A landscape with many valleys, sampled at points; each row gives a point and its height.
From any point a ball rolls to the lowest of the 2 points nearest to it. It stops when none of these is lower. Distance is the straight distance between rows; heights are no part of it.
gaken: [165 159 128 168 148 145 102 109 120 175 149  96 125 151 136 132 138 169
 182 133 169 105 109 135  89  98 128 101  88]  h=3.01
Pebog: [137 149 152 183 158  92  80 136 100 183 150 122 117 127 138 114 142 154
 143 123 216  99 129 155 106  95 166 104 115]  h=3.54
nusav: [102 126 158 154 152 110  92 123 153 146 182 125 104 140 100 129 162 148
 186 146 228 104 124 156 108  75 151  95 140]  h=2.32
Tobid: [132 163 106 155 153 172  77 109 128 109  85  85 119 118 125 155 102 149
 149 101 115 129 108 117 159  99 138 169  93]  h=4.53
pavi: [105 124 156 144 159  88 114 153  97 150 135 105 130 124 126 129 119 131
 105 128 137 150 166 101 107 113 119 143 125]  h=6.05
kolip: [126  89 176 142 115 135 109 115 156 135 105 154 121 119 132 167 159 140
 180 174 140 139 118 131 111 106 101 100 106]  h=3.48
taso: [115 121 104  95  86 103 158 101 118 104 192 167 117 172 121  42 157  79
  86 101  98 126 115  85 112 161 161 120 174]  h=5.78
takog: [159 140 166 130 102 100  92 135 115 124 147 149 161 101 162  24 156  92
  72 142  87 115  96 102 136 163 149 123 183]  h=1.67
pabem: [137 143 145 135 154  65 104 148  83 154 174 126 178 122 163  85 108 128
  47 144 178 121 124 136 144 127 139 203 181]  h=6.36
tefuv: [ 74 109 112 131 151 125 104 167 130 163 152 136 116 145 104 127 132 129
 118  78 115 118 140 144 140 112 158 103 148]  h=5.22
dab: [227 129  88 153 121 154 148  71  84 129  95 106  87 123 132 160 124 102
 150 153 154 109 110 147 161 106 147  72  66]  h=3.21
Redi: [157 105 163 171 115 152  84  93 150 139 106 128 123 122 104 146 141 181
 184 179 151  95  72 142 117  84 110 124 105]  h=4.45
Zefep: [157 148 144 117 116  92 185 127  59 130 167 139 141 105 173  67 117 111
 114 121 145 134 160  94  95 153  98 176 150]  h=6.27
Rosun: [ 63 117 157  86 181  91 139 147 136 113 209 139 144 108 134  90 119 112
 113 146 181 134 145 135 126 104 119 171 221]  h=7.51
varo: [101 104 163 107 177 107 147 159 110 144 162 122 163  95 129 134 118 163
 147 159 157 133 163 137 115 100 108 187 212]  h=7.03
Detu: [193 160 101 154 148 163 148  45 120  73  71  85 102  81 162 162 114  95
 155 128 126 147 125 145 161 120 118 134  82]  h=3.19
sodu: [ 97 110 157 117  99 103 189 147 155 102 126 139 125 126 149 156 165 163
 176 160 133 138 145 105  82 139  58 122 168]  h=5.85
dafu: [206 175 112 119 139 108 131 113  70 115 148 133 141 110 154  80 114 100
 115 110  68 178 159 101 153 143 157 132 145]  h=1.68
Buzom: [169 117 168 137 143 134 135  89 117 119  91 105 113  90 140 143 123 137
 130 136 172 149 127  94 102 116  78 143  67]  h=4.87
mal: [110 133 152 143 139 100 152 142 103 112 124  92 129 149 125 111 153 143
 102 164 109 131 154  68  92 126  88 180 126]  h=5.54
Miv: [ 82  69 155 117 144 124 169 121 148 124 130 141 152 139 123 102 130 147
 131 153  97 133 108  89  87 128  66 185 183]  h=7.16
muvo: [150 104 174 144 133 117 167 135 100 165 113 127 136  74 147 154 102 183
 176 142 140 137 159 138 110 132 109 136 117]  h=7.04
Sofu: [128 155 117 119 174 123 146 133  35 155 168 124 150 168 136  91 138 112
  96 147  97 110 163  89 104 135 127 170 165]  h=7.33
Kiv: [104 157 108 131 148 121  81  99  83  94 101  90 142  89 164 114 127 109
 134  51 133 147 114 131 156 108 189 125  89]  h=6.03
memip: [ 82 140 127  67 129 169  80 135 127 151 155 133 128 125  87 100  91 137
 100 100 101 161  91 141 144 133 180 100 109]  h=7.30
dufe: [ 71  96 134 152 159  90 175 121 160 138 130 117  81 161 104 158 130 142
 140 132 121 120 113  86  68 153  87 100 141]  h=1.91
reva: [112 112 143 125 126 171  95 121 207 110 136 158 132 134 103 160 122 170
 198 174 184 114  85 170 157  83 135 137 146]  h=4.79
vuti: [132 134 127 125  96 128 116 140 113 159 140 151 127 105 149 125  70 109
 148 141 120 148 137 162 145 142 151 129  86]  h=2.53
Tir: [153 139 147 125 102  90 116 144  89 144 156 170 150  99 158  67 113  91
 112 137  88 154 139 126 135 136 150 135 161]  h=0.30
Zof: [208 166  79 144 142 173 140 104 107 149  96 133 130 131 157 146  76 163
 194 148 163 116  99 119 130 136 121 128  52]  h=7.29
dere: [ 90  98 131 123 115  80 139 162  97 117 165 115 161 167 108  95 174 102
 101 118 107 122 154  88 120 121 153 127 165]  h=4.44
bidu: [ 79 108 123 144 116 134 134 111 194 156 135 156 111 203 109 181 116 162
 169 132 146 107  97 128 112 137 131  86 116]  h=3.64
vofes: [157 155 113 141 107 133 142 157 119 151 109 119 111 137 137 162  77 139
 150 127 107 144 153  94 138 147  91 154 121]  h=3.46
fiv: [111 122 114 127 109 118 170 150 108  83 148  97 122 172  88  96 194 117
  96 136  88 109 163  66  88 133 119 138 138]  h=5.02
Mabod: [155 122 163 140 122 106  62 139 133 136 128 120 143  79 147  52 114 112
  66 110 111 139  63 111 155 140 171 116 179]  h=2.80
pud: [160 106 145 144 126 108  64 149  97 144 120 129 130  90 128 102 105 100
  89 103 133 156 114 137 168 115 184 112 134]  h=3.82
Roz: [182 170  68 127 125 192  92 105 119  95  36 100 154 122 105 174 126 136
 121 112 120  64  89 152 187 141 133 125  70]  h=6.82
Ber: [100 124 149 176 151 138 109 117 165 159  91 108  80 156 112 132 139 159
 116 120  99  86 104 133  97 110  80 136 127]  h=3.55
Zuv: [ 86  88 125 102 103 146 168 109 170 106 154 139 139 164 125 112 147  96
 119 140  73 149 124  88 105 134  97 150 166]  h=6.71
guso: [174 194 141 178 166 157 160  90 149 118  76 120  70 107 157 142 125 164
 112 133 110 132 164 132 112 125  69 114 104]  h=3.78
Vake: [ 83  87 104  85  99 113 156 140 189  83 111 134 179 177 112 197 174 141
 129 119  89 118 133 153 161 149 153 101 152]  h=4.72
matat: [ 79 107 119 131  79 145 106 142 167 134 133 104 123 174  98 152 111 127
 139 112 139 115 118 162 140 139 158 140  78]  h=5.49
sube: [206 102 131 161 113  97 119  96  86 152 117 116  91  97 147 133 136  97
 131 156 171 122 119 159 131 102 149  75  90]  h=4.24
gona: [191 185 142 188 131 161 118  73 127 147 111 104 106 138 153 131 138 172
 166 142 138  90  92 144  89 120  88 110  72]  h=1.84
vop: [155 175 108 124  98 159 146 134 135 127 127 158  89  91 156 105  93 101
 108 117 154 147 160 168 126 143 136 125  67]  h=3.42
buba: [186 176  87  81 106 204 123 123 117  95  70 128 141 109  93 173 108 104
  93 103 137 102 129 150 183 172 115 118  77]  h=6.50
rupa: [125 101 119  97 101 128 142 173 110 112 129 132 170 117 103 144 189 134
 116 130  61 117 175 130 137 118 137 104 143]  h=3.71
sab: [ 64 104 105 108 187 132 149 153 162 121 192  98  98 145  85 111  94 119
 127 151 108 129 117 114 105  98 135 160 199]  h=5.24
Dela: [131 164  88 108  79 168 156 173 149 120 139 147 104 121 127 130 126  90
 116 161  92 127 186 140 110 141 105 139 146]  h=2.44
zat: [ 67 103 123 165 150 137 147 105 196 152 111 136  78 172 112 144 116 181
 147 130 117  90  70 125  82 136  81 107 128]  h=2.89
tezi: [148 130 112 139  92 175  88 127 137 118  99  88 115 147 103 156 132 150
 142 103 129 115  99 125 152 123 141 134  47]  h=5.01
Toma: [167 147 159 114 121 119 164 113  88 113 124 113 131  77 166 120 113 115
 114 112 156 178 165  85 101 136  81 172 111]  h=5.66
sase: [ 55 102 136 106 182  75 134 151 104 144 188 130 168 142 142  97 144 106
  84 156 162 123 121 152  96 127 116 180 183]  h=7.13
lufu: [ 65  98 179 130 174  89 124 149 156 128 160 131 128 107 111 125 128 148
 151 148 223 133 151 138 123  86 142 135 144]  h=0.73
Zoduf: [127 177 102 158 201 156  93  71  83 127 110  92 153 100 167 135 123 120
 166  74 135 130 140 158 154 112 188 135  87]  h=6.44
Vud: [114 122 112  93  78 128 119 159 120 148 148 156 140 128 147 124 105  87
 132 140  81 155 149 135 136 145 126 131 150]  h=1.57
Kosoz: [ 84 119 130 141 134  25 156 162 129 134 134 157 119 139 151 131 165 100
 130 143 142 123 127 105  88 156  97  97 191]  h=4.20
Zopo: [155 163 144 155 147  51 122 134  79 122 131  95 155 118 201  76 112 113
  68 115 153 141 121 113 137 154 132 193 134]  h=5.65
sir: [181 141 109  83 103 195 107 110 102 154  97 140 141 119  89 151  84  88
 115 137 113 105 117 183 162 168 140 114  79]  h=6.12
daki: [ 40  75 138 135 171  49 173 135 161 133 141 151 120 151 142 158 153 118
 151 128 156 136 114 116  85 135 129 100 166]  h=3.15
vok: [209 126 110 159 161 165 130  86 112 172 117 124 133 111 123 140  82 202
 199 159 166 104  81 150 136  99 118 134 110]  h=7.71
zeves: [ 62 112 137 125 116 161 128 144 170 157 107 162 154 152 131 153  92 180
 200 150 152  97  82 177 138 144 100 173 135]  h=6.35
ruzu: [ 70  81 157 110 190 128 129 146 194  89 118 163 140 149 146 165 143 149
 184 146 144 162 109 127 156  88 131 129 171]  h=3.40
podez: [ 94 132 127 114 116  78 110 161 119 134 194 138 125 137 129  60  99 123
 116 111 123 150  98 100 144 120 168 158 198]  h=5.70
minu: [ 72  96 193 143 159 117 119 125 157 124 117 141 139 127 117 163 161 179
 168 167 174 139 111 133 114  95 111 126 147]  h=2.29
nado: [ 87 106  91  73  88 133 174 118 155  89 171 150 115 153 114  85 153  74
  87 113  87 160 146 108 100 150 139 113 151]  h=6.29
dogaf: [122  96 123 116 124 138 102 154 136 163 144 152 146 104 102 100 139 119
  87  34 127  95 113 163 164 121 176  86 120]  h=5.72
kedan: [194 155 117 137 163 141 109 115  85 142 126  97 152 119 115 136 102 124
 119 128  58 160 167 110 157 121 150 140 150]  h=2.58
ziv: [106 138 113  65 118 180  99 121 132 106 127  88 143 136  83 117 122 148
  85  62  73 165 105 108 143 125 159 124 103]  h=6.99
lomob: [ 90 104 129 109 147 163  88 124 191 118 102 175 165 162 124 182 134 136
 189 153 146 137  96 166 178 107 150 116 141]  h=4.19
Gavo: [118 124  99  71 104 168 157 133 137  97 138 121 132 133  94 106 154 119
  73  75  78 136 148  96 119 141 124 117 124]  h=6.68
logi: [131 102 109  75  61 137 132 150 163 103 111 137 163 146  71 190 144 122
 106 122 108 118 148 143 167 164 134 109 123]  h=5.18
Vit: [139 169 108 133 121 119 146 154 124 117 120 136  82  89 158  94 125  88
  86  83 146 165 176 108 122 142 123 119 113]  h=4.21
tet: [147 167 128 125 111  81 128 140 104  93 131 116 118 106 176  53 139  76
  70  83 135 156 146  80 133 147 130 153 136]  h=4.90
Mada: [109 106  79 124  93 101 175 126 190 100 128 141  92 181 108 160 125 122
  90  99 106 125 160 104 119 169 154  82 125]  h=5.00
mifa: [ 82  80 111 115 114  79 137 131 133 116 179 155 145 172 123  75 132 113
 107 107  96 161 123  99 134 126 188 125 189]  h=5.10
Tigat: [ 72  93 107  89 120 121 127 174 145 102 134 136 163 167 124 146 176 124
 145 117  70 142 132 154 150 115 164 115 179]  h=4.26
lef: [132 122 122  83  92 171 104 113 147 129  84 144 173 146  54 155 125 117
 106 136 137  74 117 161 168 180 138 113  89]  h=5.67
nura: [139 111 171 144 159  86 128 145  85 175 151 129 154  89 147 125  90 135
 142 161 130 161 163 156 124 109 134 157 157]  h=6.57
Puf: [201 113 138 174 159  69 104 120  73 138  98 113 131  85 150 127 119 101
  93 135 158 134 138 141 164 116 168 108 103]  h=4.73
Siz: [120 123 124 154  95 185 124 123 176 139  90 135 101 148 106 143 149 142
 119 130  96  79 124 156 116 138  90 112  94]  h=3.60
rupir: [108 101 135 112 120 100 116 159 114 151 139 157 158  89 127  72 161 100
  63  75  90 112 137 148 142 141 162  91 157]  h=6.18
Kinin: [121 125 130 139  86 131 135 102 195 129 120 148  78 181  99 173 137 136
 130 105 146 114 128 110 105 160 113  58 117]  h=4.34
Rupe: [160 100 172 147 108 106 134 104 115 138 120 163 115  86 153 141 145  95
 162 158 181 141 140 147 109 116 111  87  93]  h=4.63
vupu: [169 130 119 119 126 143 117 149  91 125 113  84 155 110  91 154 154 148
 104 115  54 121 169 122 150 108 139 127 130]  h=3.20
gapal: [161 182 127 118 156 100 164 116  38 122 169 162 139 152 171  70 143  94
  74 151 141 112 167 104 108 160 111 169 133]  h=6.83
penu: [197 205 125 179 116 185 113  99 164 122  93 132  69 128 126 145 151 173
 123 140 117  85 133 165 106 137  82  86  94]  h=2.98
ves: [ 56 103 117 117 141 138 116 164 163 142 170 127 119 153 100 146 120 121
 150 135 110 147 132 139 148 102 139 140 180]  h=4.78
Rinuz: [137 139 121 132 125 168 100 140 132 146 122  97 114 117 106 154  48 156
 139 128 121 136 100 132 150 113 119 179 110]  h=4.07
tuga: [166 177  78 146 160 179 110  96  86 143 113 119 138 130 168 115  87 132
 179 117 134 129 105 146 152 121 170 124  52]  h=6.88
Memik: [ 94 123 141 112  95 161 180 145 198 104 109 189 103 111 149 169 136 138
 163 163 151 136 145 138  99 143  62 114 125]  h=6.43
tiv: [ 98 130 131 133  89 157  97 137 161 141 107 125 156 174 104 164 127 150
 179 181 142  88  85 188 139 134 131 144  90]  h=5.92
Sepe: [105 112 141 123 146  69 185 140 118 118 139 133 139 156 129 150 180 134
 147 177 134 112 142  75  65 148  63 129 187]  h=5.16
dom: [213 164  95 137 103 172 129 107 122  91  79 108  73 100 126 184 130 110
 127 138 143 134 136 135 150 125 126  95  75]  h=2.18
lomif: [204 122 135 136 146 137 165  66  85 120  86  90 115  78 155 155  74 125
 158 123 146 160 116 116 133 124 104 145  89]  h=4.04
bap: [116 146 101 118  93 186 158 161 188 112 123 124  88 130  95 150 164 126
  97 127 105 103 169 151 109 143  96 116 111]  h=3.05
rulel: [141 147 111 116 104 100  90 127  98  77 101  95 134  89 165  87 128  91
  99  57 118 166 108  95 173 140 158 127 102]  h=5.56

Where does a ball stop that starts at each point below?
Zof | Tir
Rosun | dere
gapal | dom
pabem | Tir
matat | Tir
Roz | Tir
